Each row is a point on a tangle of strands that fork, close into loops and nearly touch. The rows are in no order.
In the rows, zero is written as 128.
Points whose rows are less than 120 apart are linked; no others are. Some points are linked to none.
Rek: [163 153 140 164 119 139 187 133 145 131 127 123  79 143 136 132 152 140
 146 122 105 117]
Risu: [ 92 164 177 128 202 166 166 105 139 117 129  99 110 133 121  84  99 169
 151 129 114 104]
pep: [118 123 125 132  87 114 173 138 106  68 124 174 131 101 110 124 104 120
 144 104 175 131]
nenit: [149 189 130 137  93 148  74  89 143 113  92  93 109 117 152 135 139  84
 146  97  67 118]
Lebi: [155 183 141 115 126 120 141 147 130  88 113 121 142 111 169 149 132 113
  74 112 106 149]
gikig: [159  92 101 184 166  78 172 123 134 120  90 122 137 141  88 142 114 135
 130 141 128 171]
taror: [119  69  86 143 133 116  98 128 116  67 129 157 114 107  87  93 112 133
 166 121 189 110]
sipu: [157 190 194  97 137 115 162 157 132  87 100 145 132  84 146 113 103 142
  79 133 129 128]
Vuzo: [128  92  62 122 135 185 130 103 188 101 160 130 110 180 151 159 153 106
 132 127  75 139]
zodok: [124 169 139 177  93  59 115 104 128 159  87 131 147 116 133 139 100 102
  79 151 158 138]
fozal: [118 126 140 146 176 164  89 141 198  63 128 125 102 126  92 114 131 179
 155 159  95 103]
nukog: [171 137 139  89 157 185 123 101 137  93 149 155 148 140 179  67 162 121
 145 137 157 128]
bedur: [148 141 127 130 150 105 146 128 152  84 136 147 142 172 131 114 153 121
 136 149 165 129]
vifem: [118 108 115  68  71 114  99 131 112 146 151 121  82 141 106 131 130 152
  69 143 161 129]
Roze: [180 101  85 125 120 117 135 109 137 105 135 138 106 154 201 118 106  89
 188  85 150 131]
lafig: [117 150 168  66 110 119  79  88 133 184  94 121 144 104 122 130 169 116
 101 131 179 149]
kero: [ 97  98  80 133 173 134  92 152 183  94 145 142 190 183 142 149 138  46
 105 167 105 149]
Dap: [113  61  78 191 171 150  89 160 152 136 132 168 164 140 154 105 171 109
 104 140 150 178]
lis: [114 151 163 104 171  59 200 131 131 143 112 134 143 138  97 120 113 150
 119 178 133 131]
Fol: [105 116 122 149 185 129  80 184 116 107 122 128 201 124 133 128 123 151
  98 119 102 169]
Mig: [126 120 137  89 157 142 159 104 141 117 109 144 178 120  83 145 172 133
 166 120 130 180]
gupas: [151  99 110  95 136 142 174 102 122 143  83 108 116  98 105 144 122 111
 152  98  63 177]
lig: [ 98 122 139 124 117 134 107  97 145 128 113 141 105  92 143 152  91 183
 157  59 138 114]
Dif: [ 78  93  82 104  87 158 108 111  77 156 130 112 122  93 129 155 120 134
 109  85 112 171]
vepes: [168 153 136  84  99  76 126 149 133 112 140  82  78 143 124 168  96 119
 133 171  83  85]
Bar: [127 124 152  77 113 143 130 166 113 153 199 137 143 182 163 121 114 148
 166 135 136  80]
kun: [117 144 106 143 117  65 112 130  82 112 158 152 167 133 168 114 172 145
 112 144 171 153]
Ton: [169 147  98 140 122  81 158 104  99  98 104 129  63 104 122  83 108  84
  86 125 114 108]
vus: [ 96 121 106 145  97 108  98  68 159 141  95 108  87 123 127 190  88 160
 139 104 114 140]
Raf: [163 173 134 110  70 128 119 119 125 104 118 134 124 109 179 145 164 124
  92 144 164 163]
tuti: [205 137 139 133 166 114 123 149 130 134 115  71 105 170 101 102 140  62
 114 163  78 119]
mimup: [ 69  89  75 161 112 136  63 129 130 147  98 145 136 112  79 125 198  84
 136 101 118 161]
Vokir: [ 95 134 136 160  69 158 138 162  98  85 139 163 140 116 145 120 105 112
 118  85 180 118]
lopon: [107 103  89 162 132 182 110 124 201 117 181 143  86 177 150 141 134 121
 118 126  86  76]
numar: [ 94 143 120 121 133 158 109 100 123 126 133 121 125 107 141 127 156 173
  55 111 135 165]
Boker: [133 128 145 118 127 175  96 168 125 141 127  93 148 129  74 147 161 155
 118 184  57 151]
Vemuz: [ 83 150  72 132 156 146 130  89 134  83 168 138 119 150 189 124 123 139
 101  69 123 124]
pef: [169 201 134 118  98 127 124 108 107 112 124 101 119 120 162 120 119  47
 128  95  83  95]
kiraz: [101  73 139 121 141  90 166 120 103 188 156 123 149 143  70 146 115 171
 191 149 177 123]
nom: [150  87 101 104 139 143  60 100 163 134 124 135  83 108 154 118 159 157
 118 114 171 134]
lon: [123  94  87 132 166 132 108 142 162 138 133 149 151 142 174 126 179 150
  97 130 153 185]
Luri: [137 130 144 200  85 163 149 132 135 152 125 126 110 162 114 126 135 116
 164 114 114 110]
mimiv: [118 128 161  87 149 159 127 182 150 113 166 154 140 157 151 118 108 165
 162  84 114  91]
dabeg: [ 88 138  83 130 135  87  84 145 110  90 172 135 161 169 124 126 149  85
 126 132 100 103]
balek: [149  96 165  94 121 100 197 169  78 188 127 133 115  60  98 110 116 139
 174 151 146  97]
ridug: [164 102 149 144 115 140 156 107  97 111 114 169 144  74 136  94  98 126
 159 116 203 130]
zipaf: [116  92 129  97 155 198 155 162 140 104 171 117 159 155 127 170  86 154
 112 161 125 145]
kibu: [ 78 137 142 122 168 121 142  97 101 145 149 130 169 131 148 129  47 157
  98 116 153 135]
rano: [116 133 136 154  53 144 143 187  75 112 159 158 143 148 126 142 132  97
 137  82 124 104]
fus: [143 124  79 128 137  77 195 158  85 166 131 153 135 111 168 138 103 125
  63 111  90 136]
getap: [145  97 118 119  98 149 107 141 141 128 170  90 109 160 101 157 107 134
 172 201 119  97]
regi: [134 152 118 158 168 163  94 123 164 115 118  94 125 158 152 140  92  69
 132  60  81  98]
Voduf: [147 126  96 147 136 114  73 173 145 112 134 116 138 144 144 175 121 128
 134 109  79 137]
som: [120 137 125  89 121  95  62 130  94 149 133 109 116 145 134 102 123 125
  73 135 119 119]
zup: [138 107 165 160 127 106 134 215 120 153 135 120 144 146  83 130 119 156
 126 150 131 120]
tiro: [118 146 117 119 155 146  65 139 197  70 138 136 177 146 172 146 135  66
 106 180 128 143]
resu: [110 129 130 123 136 155 141 105 133 152  62 116 136  79 135 146 129 125
 130  59  83 187]
Fovo: [100 157 186 138 153 154 101 141 128 152 158 111 111 153 130  80 134 180
 108 173 140  74]
sidi: [102 186 120 184 153  90 152  90 121 105 110 141 127 129 157 113 105  92
 131  60 108 106]
sifi: [121 124 134 151 119 112 145 127  88 200 150 109 153 135 141 165  53 136
 126 121  94 113]
dusav: [142 170 118  66 144 101 198 100 154  84  92 122 111 118 112 141  87  84
  82 152  94 144]
taze: [189  99 117 170 154 127 149 160 152 144 111  72  75 172  94 135  99  75
 126 144  86 103]
pil: [127 165 126 120 137 143  89 110 190  86 108 121 174 152 185 160 114  79
 157 144 152 151]
zenik: [118 129 130 124 107 149 151 148  62  90 177 108 121 110  89 126 147 165
 179 146  75  98]
gefo: [131 146 180 144 129 160 189 170 136 109 121 156 166 148 133 126  99 101
 159  77 131 117]
fod: [186 130 108 175 125 104 150  98 174 110  64 136  94 126 157 134 120 106
 139 121 147 146]
lefut: [102  85 130 155 128 179 117 137 169 128 135 154 144 141 131 131  96 132
 141 109 179 121]
Zoko: [150 103  87 114 126 116 130  92 113 109 104 110  85 151  93  75 120  80
  94 137 143 138]
pid: [121 130 144  68  84 122 122 113 136 173  90 122 120 126 142 134 127  96
  98 106 136 155]
kis: [156 192  99 148 144 118 155  89 113 131 163  88 135 130 176 145 124  73
  89  90  84 100]
Mefud: [167 144 156 157 118 159 109 117 111 145 112 102  79  87 164 101  65 124
 111  93  91  96]
fava: [119 113 141 109 133 151  90 113  60 130 172 129 167 117  95  91 121 124
 180 167 124  98]
leku: [164 103 108 103 117 100  53  98 131 172 106 119 110 106 164 138 155 139
 146 111 137 148]
vifo: [161 145 162 104 126 158 151 166 126  98 142  85 126 127 117 145  61  77
 119 142 107  92]
Besid: [130 101  93 132 142 110  96  96  68 150 175 129 179 152 131 105 155 139
 171 158 123 141]
tis: [186 151 115 141 172 149 167 111 100 142 155  95 121 139 165  98 126 105
  69 128  92 127]
dep: [102 166 144 119 139 102  66 138 119 161 116 107 167 160 149 122 154  99
  74 126 115 153]
zamon: [153 172 135 116 188  81 220 125 140 112  95 129 135 120 108 114 107  97
  78 177 103 133]
zufeg: [107  97 118 140 136 108 161 119 134 178 144 135 147 194 109 140 133 150
 154 136 151 139]
Zura: [138 128 178 122  97 123 130  99 146 159  93 149 121  74 138 163  94 155
 183  87 157 119]
gireb: [138 145 165 134 153  81 187 145 133 112 134 118 134 158 103  92 146 135
 123 199 172 125]
Lifi: [ 72 158 168 125 135 148 121 126 123 167 132  90 122 149  72 114 141 161
  90 154 107 107]
fozu: [126 107 137 108 183 124 186 184 108 139 130  69  76 119 115  93 116 158
 132 137  60 104]
bas: [157 132 142 122 195 185 129 133 146  78 151 120 135 142 158  85 100 127
 122 137 142 115]
Sis: [155  99 133 139 120 118  96 194 124 115 161 143 139 126  98 122 167 160
 128 181 142 121]
Kir: [121 116  88 130 159  72  80  62 118 166 126 119 139 122 169 144 159 162
 152 125 147 164]
Kad: [118 107 107 129 154  94 103 111 126 102 129 115 102  93  84 164 130 220
 117 147 128 146]
biku: [177 101 126  72 122  84 152  90 149 141 102 153 105 105 136 133 137 130
 139 139 208 143]
ruba: [111  96 143 142 154 146 138 107 126 109  97 135 170 101  31 140 155 137
 167 157 161 157]
Duzis: [141 162 145 150 144  75 187 184 118 106 137 168 167 153 153 120 114  93
 139  78 135 107]
dev: [148 150 145 146 160 121 106 118 177 128 101 107  80 176 123 115 114 115
 139  97  88  92]
gola: [109 117 158 182 141 170 143 158 119 154 151 151 144 163 109  82 154 138
 153 118 132  99]
leru: [115  97 124 110 122  87  97 138 185 147 113 141 124 157  98 159 157 159
 102 152 186 146]
kibud: [ 97 126 120  99  99 137 111 140 107 150 180 136  72 156 111  76 178 149
 112 128 122  75]
radi: [156 133  90 110 126  86 115 119  55 112 129 128 142  73 188 103 129 121
 138 111 130 161]
Tutaf: [114 136 104 178 137 126  89 155 143 135 112 126 129 143 173 145 116 109
 148  50  89 130]
buge: [109 104  97 138 139 128 165 113 134 120  92 139  95 155  96  83 151  99
  99  93 137 152]
fezad: [ 93 131 146 113 144 118 209 109 157 106 110  82  79 149  78 120 109 132
 131 165 124 103]
vura: [ 92 134 152 107 130 108 130 155 152 140  46 133 139  64 118 170 133 139
 114  65 121 183]
vilak: [160 175 140 161 133 114 186  80 195 105  78 143  91 119 158 134  88 129
 108 128 150 120]
ziga: [174  61 145 118 163 153  92 125 100 148 145 120 134  95  80  96 170 149
 167 193 179 125]
rezoz: [104 172 125 144 124 117 146 105 126 168 121 125  99 135 167 135 144 169
  49  87  91 150]
Dafot: [157 140 133 130  93 105 189 109 102 136  87 140  82  94 100 100  80  90
 106 159 133 107]
ropuf: [ 80 131 102  85 138 111  63 159 132 108 140 123 153 118 163 145  94 140
 106 105 159 151]
sude: [131 111 113 172 166 191 140  85 152 129 127 135 103 135 126  97 172 165
 123 125 127 151]
nef: [142 168 136 124 132  31 146 167 105 131  95 178 165 108 151 106 113 104
 156  96 120 111]
boko: [141 129 194 129 123 183 147 154 138 150 118 119 110 100 115 125 112 180
 138 132 146 122]
Lonun: [ 92 119  98  82 117 175 150 153 111  98 136 161 168 110 162 147 172 120
 170  67 126 172]
pag: [128 113 128  71  89 125 190 140  60 167 138 146 147 118 115 111 132 103
 101 114 114 152]
Per: [150 148 156 141 100 152  88 126  67  86 130 125 132  47 126 103 139 167
 151 138 122 121]
tedok: [ 81 106  93 133  93  91 103 105 193 114 109 146 121 136 112 188 167 142
 133 141 196 160]
kazek: [125 152  84  65 137  85 166  94 109  50 109 121 131 109 131 133  83  69
 128 117 101 142]
sisi: [119 125 163 175  74 150 127  95  87 201 125 128 162 111 102 148 151 128
 128 129 159 150]
fesa: [171 106  73 140 139 129 129 124 174 107 135 120 121 201 134 145 173  87
 143 148  84 146]
sipud: [ 39 113  70 142 107 128  31 129 122 160 137 149 121  86 139 119 177  86
 138 115 141 154]
rukab: [ 99  89  74  92 110 186 148 119 161  99 124 163 142 119 152 147 184  95
 126 111 157 185]
padat: [ 74 147  95 125 140 190 103 119 128  76 172 164 161 111 184 105 168 130
 107 102 103 129]
mebim: [189 134 121 140 109 132  97 112 172 101 128 119 110 170 176 144  92  68
 160 115 142  92]
nusus: [156 130 155  97 131  98 135 101 158 108 117 153 103 123 125  96 141 146
 166 121 192 110]
Rov: [121 173 158 124 150  91 140  98 124 146 132 139 154 119 165 119  23 132
 115 129 147  88]
Fup: [119 141 100 106  86 129 163  64 105 124 104 121 104 127 105 130 150 103
 163  88  67 144]
zoli: [156 164 144 113 121 155 178 159 147 120 174 112  94 162 147 134 165 152
 169 108  57 101]
las: [127 131 121 103 101 151 140 121  73 111 171 116 167 153 112 107 117  81
  93 180 141 133]
gupov: [115 110 144 126  71 100 131 139 122 163 137 100  84 148  76 142 104 136
  94 171 167 108]
Gemu: [ 62 156 128 125 142 116 122  78 130 128 156 129 175 173 140 137  98 141
 106 143 163 124]
Rus: [140 169  82 151 118 163 121  93 128  83 168 102 156 145 170 165 132  75
 124 126  98 123]
Lofab: [161 170 191 155 165 115 187 176 128 178 120  98 142 124 138 116  77  96
 118 159 102  81]
gonef: [139 143 147 144 117 119 125 122 120 189 110 138 109 132 170  97 182 138
  80  74 123 153]
Bori: [149 107 121  94  79 121 135 104 125 119 107 153  79  67 148 127 135 147
 106  92 198 137]
viner: [ 50 142 128 129 126 100 119 129  80  85 133 146 143 121  68 107 125 142
 124  87 113 114]
ker: [ 93 127 154 114  98 119 158 167 131 134 154 131  82 167  97  93 165 160
 154 136 151  71]
zapu: [111 153 173 178 189 163 122 100 128 146 108 114 148 108 121 106  97 168
 124 111 118 132]
Dizi: [109 119 146 144  77 147  67  89 114 210 131 116 148 124 155 156 122 133
 138 122 173 129]
Lofe: [ 97 122 142 104 101 137 207  78 141 136  86 128 119 106  62 162 127 127
 124 146 138 166]
kez: [118 140 136 164 152  64 197 111 119 134 102 139 159 123  87 150 115 150
 154 145 113 149]
foviz: [131 141 131 110 115 104 217  97 156 111 110 105 100 138  83 164 138 138
 148 190 120 144]
Noti: [104 134 158  85 128 124 114 158 138 131  77 147 159  57 145 163 135 108
 136  80 187 188]
povop: [ 66 117 108 185 136 121  47 138 130 124  95 144 172 127  95 106 165  84
 107 143 139 155]
voluf: [110 114 120 134 111  66 140 102 127 183 100 117 103 129  64 149 100 145
  97 155 128 141]
gatek: [139 170 126 111  84  69 110 104 137 125 104 114  69 101 161 151  82 148
  73 128 102 104]
sivel: [136 140 122 135 139 119 162 106  84  99 155 124 142 137 123  99  82  85
 135 133 136  99]
gofi: [107 124 173  72 154 124  76 139 171 170 116 131 146 134 106 150 142 166
 170 109 119 121]
gimov: [111  89 161  95 194 125  71 112 144 154 137 140 151 110  95 147 148 180
 187 130 170 110]
vut: [153 151 187 102 147 135 152 169 118 145 106  77 122 109 108  93  78  74
 102 172 104  99]
Ris: [113  90  94  94  82 179 103 107  82 136 155 130 168  95 148 155 108 121
 130 131 152 170]
nif: [102 131 154 141 136 149 138 135 112 180 117  95 127 129  69 147 154 167
 121 133  62 158]
mur: [161  71 108  81 105 136 119 151  92 106 157 130 148 108 138 144 106 156
 126 157 163 148]
Sodu: [136 130 133 151 120 121  68 133  85 115 122 123 163 101 115 117 112 122
 160 129 124 123]
Kovub: [171 130 141 169 100  79 125 164 105 154 135 150 154 131 186 139  87 127
 152 107 162 109]
pazir: [112 166 139 138 146 140 108 112 143 117 187 114 126 181 141 106 137 138
  88 196 141  81]
mumu: [177 121 139 104 128 156  92 191 134  89 180 148 170 128 156 137 166 155
 132 187 111 125]
Rif: [130 145 167 106 142  94 147 127 173 118 113 108 110 174 106 121  62  94
 174 147 154  80]
zaso: [ 93 119  95  79 118 158 112 135 133 105 112 131 141 136 132 150 130  81
 154  77  83 151]
sobo: [130  74  52 170 102 113 127 130 114  91 134 151 122 105 129 155 159 142
 150 105 161 170]
moguk: [131 115 142  99 134 115 129 124 109 120 151  82 105  92  81 143 127 208
 146 205 145 124]
mukub: [ 54 146 114 130 115  67 110 123 131  98 115 149 161 149  95 148 139 131
 171  99 134 126]
pib: [137 153 127 109 145 139  80 104 163  88  99 134 167  99 170 131 163 116
 175 138 151 179]
lesi: [157 138 142 106 153 158 110 118 194 117 134 126  83 185 169 103 103 106
 146  94 132  81]
dogi: [147 122 113 157 157 140 146 142 129 170 185 120 136 216 154 106 131  99
  90 124 138  95]
niso: [113 114 120 120 124 148  68 149 190 103 126 175 170 114 173 136 186 112
 173 138 146 152]
tavon: [135 159 105 108 188  95 127 113 131  67  94  90 159 132 110 144  91  58
 124 116  91 139]
besu: [132 126 148  65 155 160 175 155 129 116 164 101 158 169 118 142  66  97
 102 144 107 120]
zit: [ 76 138  81 124 159 128  86  89 162 121 153 138 106 178 165 111 148 151
 130  82 111 103]
Tozas: [142 128 154 142  77 134 178 195  67 116 152 134 125 126  97 128 129 116
 174 113  97  96]
ponez: [ 93 133 130 130 103 226 111 132 116  84 167 137 147 106 132 115 116 126
 101 121 115 116]
Vikos: [ 74 164 121  87 127 145 141  90 193  59 103 127 124 169 111 157 127 114
  85 131 125 148]
vaniv: [ 74 126 150 115 123 142  83 121 156 131 116 167 148 116 112 125 133 155
 123 105 210 114]
guvo: [ 99 169 142 168 204 146 119 136 127 117 120 115 193 137 141 126 119 128
 115  87  84 156]
Duseb: [146 141 129  94  90  35 143 152 117 178  91 163 117 133 140 112 124 100
 147 100 123  98]
lepa: [111 132 185 123 142 111 108 101 128 145  96 152 137  95  81 111 146 130
 153 108 211 107]
Zevak: [ 99 129 106  92  72 134 140  62  81 171 137 120 114  80 132 168 101 155
 121 102 103 149]
Tefug: [126 100  98 135 116 156 130 131 179 115 140 175 169 140 148 148 216 123
 142 145 136 176]
fogam: [139 103 134 119 143  79 173 128 110 195  93 129 124  80  87 156 120 177
  73 143 122 161]
nol: [107 115 116 173 153 153 151 162 159 136 165 170 158 196 135 127 180 125
 136 122  95 123]
doba: [188 118 126 140  90  87 156 158 117 173  89 131  76 104 119 134 136 131
  93 119  93 137]
dezu: [142 136 165 135 138 120 174 122 112 172 130  81 119 111 119 138  98 140
 185 180  95 110]
Rava: [153 104  83 199 149 101 147 119 148 128 133  96 124 181 114 179 103 118
  95 154 118 148]
siman: [166 162 174 126 174 112 167 172 137 180 130 103 163 139 158 153  71 131
  71 146  97 126]
tomiv: [160 107 160  65 115 104 149 161 111 159 127 127 131 111 100 138 143 142
 168 133 124 136]
buf: [105 135 115  54 126 129 110 152 153 150  78 106 122 133 154 143 126  70
 111  74  92 177]
zotop: [123 117 142 125 113 168 217 122 115 135 115 127 117  97 101 153  91 155
  86 129 131 163]
gokig: [109 128 104  95 110 159  80  99 156 153 176 130 145 187 196 140 129 112
 122 145 148 114]
nok: [186  97 145 114 124 125 103 170  97 108 147 112 120 114  98  88 163 139
 175 203 144 114]
fim: [ 76 106 105 116 118 166  48 128 169 176 152 153 152 146 194 102 155  84
 104 141 167 141]
fosup: [ 93 177 135 192 121 106  90 107 138 148  94 124 132 144 164 122 143 109
 124  67 124 120]
vuk: [111 134 164 108 149 107 221 146 151 147  72  74  63 124  90  84 137 108
 131 173  99  85]
rupi: [ 82 132 126 157 138 140 161 110  70  63 151 132 118 103  78  81 102 164
 123 119 145 102]
kura: [116 144  62 149  68 138 121 106 134  74 130 104  97 142 138 186 141  87
 120 116  86 141]
Revi: [154 110 112 143 140 178 101 147  98 122 139 102  76 122 138  93 111 131
  91  86  71  98]
dis: [ 78 150 142 149 107  53 104 108 109 144 127 144 129 152  78 123 139 162
 171 133 138  93]
vebi: [136 107 107 147 130  97 117 141 103 116 113 119 133 117  94 142 122 141
 177 110  82 133]
sig: [140 101 115 126 146 112 132 182  94 148 121 138 169 164 155  97 130  84
 111  86 138 150]
makos: [183  83 141 170 141 111  94 158 173 141  96 148 111 132  99 142 188 163
 161 129 152 144]
lokad: [134 121  91 125 108 102 108 145 155  90 168  88  73 181 101 168  98 120
 130 168 119  70]
vov: [175 133 145 141 170 185 179 134 138  82 116 126 147 130 156 111 101 108
 132  97 125 144]
kove: [169 166 137 139 123  94 201  84 142 118  86 156 119  90 123 130  80 120
 139 183 142 118]
vez: [ 59 138 129 104  99 115  49  91 119 165 116 136 133  95 128 127 191 105
 129 104 175 142]
vomob: [164 124 157  53 107 110 146 177 127 112 129  94 100 120 101 142 122 146
 167 162  77 113]
gevo: [106 128 134  84 107 151 119 124  68 149 195 123 157 171 121 100 123 101
 140 155 124  91]
kozoz: [177 156 170 111  98 142 105 176 136 110 149 159 160 121 179 138 176 161
 118 150 157 138]
Zugu: [136 159 127 105 108  98 135  79  97 133  68 140 105  84 120  80 161  95
 137  86  91 137]
bevek: [162 165 156 112 140 105 150 142 128 147 125 117 168 136 158 153 129 149
 100 150 100 157]
paz: [140 138 179 102 132 229 122 162 114 128 131 111 139 101 122  99 115 135
 112 121  98 132]
fide: [134 123 152 145 127 133 180 143 134 153 158  65 130 172 114 152 100 118
 170 200 125 107]
mutuk: [131 136 110 190  99 130 112 130 150 120 154 113 121 160 141 172 130 146
  79 164 137 125]
zil: [146  81 103 165 154 127 155  83 115  91 129 145 133 116 102  92  98 142
 157 137 200 133]
kono: [135 170  96 113  90 147  95  95 149  74  89 102 111 111 160 162 152  82
 126 116  97 172]
vurek: [147  99 127 147 146 103 152 123  98 137 117 132 106  82  78 123 157 200
  95 137 147 155]
Gazi: [103 140 158 141 189 170 116 118 182 117 125  87  99 143 117  98 130 178
 193 167  99  81]
mun: [119 149 126 175 112 179  80 135 179 108 157 140 121 150 149 158 134 122
 145 120  74  76]
Bimo: [181 111 143 149 114 101 127 169  97 171  93 143 100 110 126  81 176 123
  93 101 138 153]
Bug: [161 103 137 122 159  79 115 141 173 159 109 141 129 132 112 176 202 191
 120 130 173 160]
rofom: [171 167 172 156  95 141 126 148 127 147 141 142 149 129 191 140 104 132
 181  91 131 106]
zagul: [126 128 119 124 154  86 171 130 123 174 159 113 155 215 130 128 121 103
  99 157 126 130]
mita: [ 95 145 128 173 138  81  97 122 112 124  79 131 164 118 124 115 120  89
  97 133 175 170]
soze: [137  92 151 117 154  93 186 103 103 197 113 151 140  72  82 149 119 142
 194 130 159 120]
Paga: [129  88 111 183 159 158 119 154 127 153 102 151 165 161 132  86 160  79
 125  98 144 169]
pelep: [163 127  95 142  97 109 186 105 115 117 128 154 126 125 205 134 108  89
 128  98 177 146]
Tapo: [111 163 161  95 114  76 161 143 136 151 122 138 117 174 108 116 101 103
 158 105 121  84]
ran: [145 140 113  90 111  82 146 150  45 156 141 144 159  96 177 110 108 108
  80 125 121 147]
katu: [135 138 152 174 153 112 119 188 119 101 121 117 173 141 106 132 104 130
  84 143 134 138]
vod: [ 93 125 169  96  90 146  81 163 169 139  94 158 162  99 130 160 153 118
 129  89 205 141]
dugot: [130 111 130 134 117 162 128 151  88 106 135 120  63  81  95  87 122 165
 115  98  95 115]
Dalen: [124  92  96  92  97 189  88 108 153  91 170 152  58 124 138  92 140 140
 134 133 111  73]
Fana: [166  93 141  83 114 135 154 134 112 119 160 128  99  87 137 131  74 183
 143 158 183 107]
lumod: [138 142 157 139  71 170 101 132 157 130 126 153 153 112 165 174 124 149
 197  96 151 127]
moz: [ 83 148 129 129 151 173  38 137 142 141 138 126 166 137 165  90 148  82
  70 148 125 133]
nipo: [154 157 113  96  83  91 153 128 123 173  93 144  70  92 146 146 100 130
  99 110  72 107]
saro: [117  99 143 160 131 116 154 146  84 201 114 125 129  84  96 140  67 168
 113 110 104 137]
Tif: [145 131 185 102 107 137 190 169  97 140 130 128 113  68 121 104  84 149
 134 159 152  99]
risug: [118 162 137 122  93 131  65  70 142 182 145 119 133 174 195 131 117 117
 147 111 134 107]
Rosez: [147 100  96 116 131 128  72 126 176 115 104 122 117 173 106 117 175  92
 135 164 103 147]
pupo: [166 123 122 126 134 137  77 134 130 129 109  89 134 150  81 118 164  98
 108 196  80 150]
feb: [122  68 143 106 181 135  89 103 102 155 150 131 124  89  55 142 187 158
 184 162 174 103]
Keso: [ 84 104 104 111 130 110 165  97 132 122  87 130 133 128  90 139 127 106
  85 107 157 185]
Vaz: [113 153 149 164 109  68 125 102  99 127 143 166 163 128 130 113 155 155
 149 135 189 121]
vobu: [111  91  71 161 115 151  96 109 149 108 119 138 126 130 148 135 110 111
 123 120 175 154]
relov: [173 115 164 168 101 100 151 195  93 172 141 117 114 133 131 129  72 132
 141 151 139  89]
Goto: [113  91 104 155  98 130 106  99 184 150  82 116 109 115 116 207 127 149
 119 107 161 182]
tar: [155 183 170 154  87  86  94 121 128 144 121 110 121 115 157 149  85 124
  88 155 141  97]
Fet: [113 104  80 151 142  65 144  89 104 182 108 130 147 128 146 148 134 137
 135 110 124 180]
Ramep: [155 117 153 138 154 132 127 113 148 155 129  65  78 100 110 141 152 209
 144 201 122 128]
Gat: [107  63  79 146 134 154 142 125  97 130 152 165 138 108  98 148 186 157
 144  95 155 164]
novim: [112  59 114 141 127 138  95 153 130 125 158 180 101 106  70 104 163 150
 151 134 191  83]
didor: [131 130 131 133 144 184 153 173 142  96 176 140 138 150 121 132 179 140
 155 141  57 116]
Dibof: [126 107 139 135 125 181 133 114 127 129 142 162 120  97 114 125 198 166
 145 103 159 126]
zete: [108 108 130 172 123 147  89 130 130  92  91 146 155 111  51 117 163 109
 109 158 160 152]
sipa: [151  93 118  93 154 165 158 119 163 137 123  98  83 154 115 140 126 156
 121 139 107 154]
gadin: [160 146 118 131 159 173 122 109 116  82 150 115 114 125 173  92 119 107
  53 122 144 132]
gopu: [146 104  99 193 143 170  87 102 170 138 105 135 111 112 130 146 191 167
 132 116  96 168]
Budek: [139 107 130  68 124 174  88 156 186 113 145 159 116 160 191 121 134 134
 163  85 132 101]
por: [103 166 132 164 100 185 106 127 126  92 145 132 125 117 142 149 105 150
 140  92  91  93]
rofi: [136 145  88 151 138  60 177 104  90 207 106 155 147 119 165 127 134 124
  95 130  92 160]
nat: [136 124 136 148 110 151 152 124  83 108 126 122 130  89 108 128 120 158
  65 135 148 160]
dovi: [114 104 106 125 126 176 167 139  64  70 166 120  93 102  87  76 134 155
 132 133 113 111]
ber: [130 124 131 113  94 191 124 140 152 113 160 162  68 153 147  66 164 139
 111  99 153  75]
Lus: [103 151 111 114 170 136 137 109 149  44 108 103 127 146  78 135 130 114
 120 139  91 144]
neso: [126 158 196 131 135 124 112 186 115 112 109 149 170 101 121 107 108 146
 113 111 159 121]
zaf: [147 116  89 197 125 170 101 132 153 114 138 122 108 129 150 153 157 163
  65 151  91 151]
posop: [102 123 156 109 130 164  88 142 201 111 125 150 104 128  97 150 155 178
 182 125 110  90]
tamid: [ 95 115  68 140 123 114  73 133  97 146 196 138 161 157 155 140 146 135
 138 140 102 117]
sil: [157 143 114 146 122  89 153 140  81 169 163  88 133 134 122 159  65  89
 136 131  63  86]
bavov: [185 171 135 119 126 102 107 104  75  89 127 128 117  63 164  87 130 150
 139 134 106 118]
lesut: [149 128  99 122  78  88 176 124 117  61 127 147 118 110 157 159  92 113
 115 133 172 134]
kefut: [120 119 166  91 149 141 195 154 127 181  98  92  62  90 122  72 101 129
 136 136  88  71]
siza: [138 147 125 165 165 111 183 108 111 103 132 133 112 124 135  98  81 103
 179  79  90  88]
zalig: [120 118 141 189 118 157 137  80  63 171 145 111 152 114 105 127 117 145
 153 155 128 134]
kaviz: [159  90  99  96  93 170  86 132 154  92 181 143  96 130 133 118 144 125
 155 199 109  89]
bel: [ 62 131 115 131 154 120  94 116 130 125 185 150 148 172 104 106 140 164
  98 179 154 107]

How many points has the smallest loop of links through each point below? Write 0 if it is on no loop.
kez => 18
kono => 6
sidi => 11
Risu => 15
gola => 6
mumu => 9
Bar => 12
pil => 0

A fork is a point with three links, a tip a point with one. Leave the first point through the second and follow the links. Name the first fork or tip that comes.
gokig / fim => fogam
vifem / som => zalig
Gazi / fozal => Sis
zaf / gopu => vaniv
povop / mimup => Tefug
gimov / gofi => katu
makos / Bug => zup

A piece is two or more points that can be reached from each other along the links. Count, over all rows, the pieces, the separate loops (a circle has one, a figure eight two, a Y none), the forks (points with three links) and the tips (points with one).
pieces => 7
loops => 7
forks => 28
tips => 28
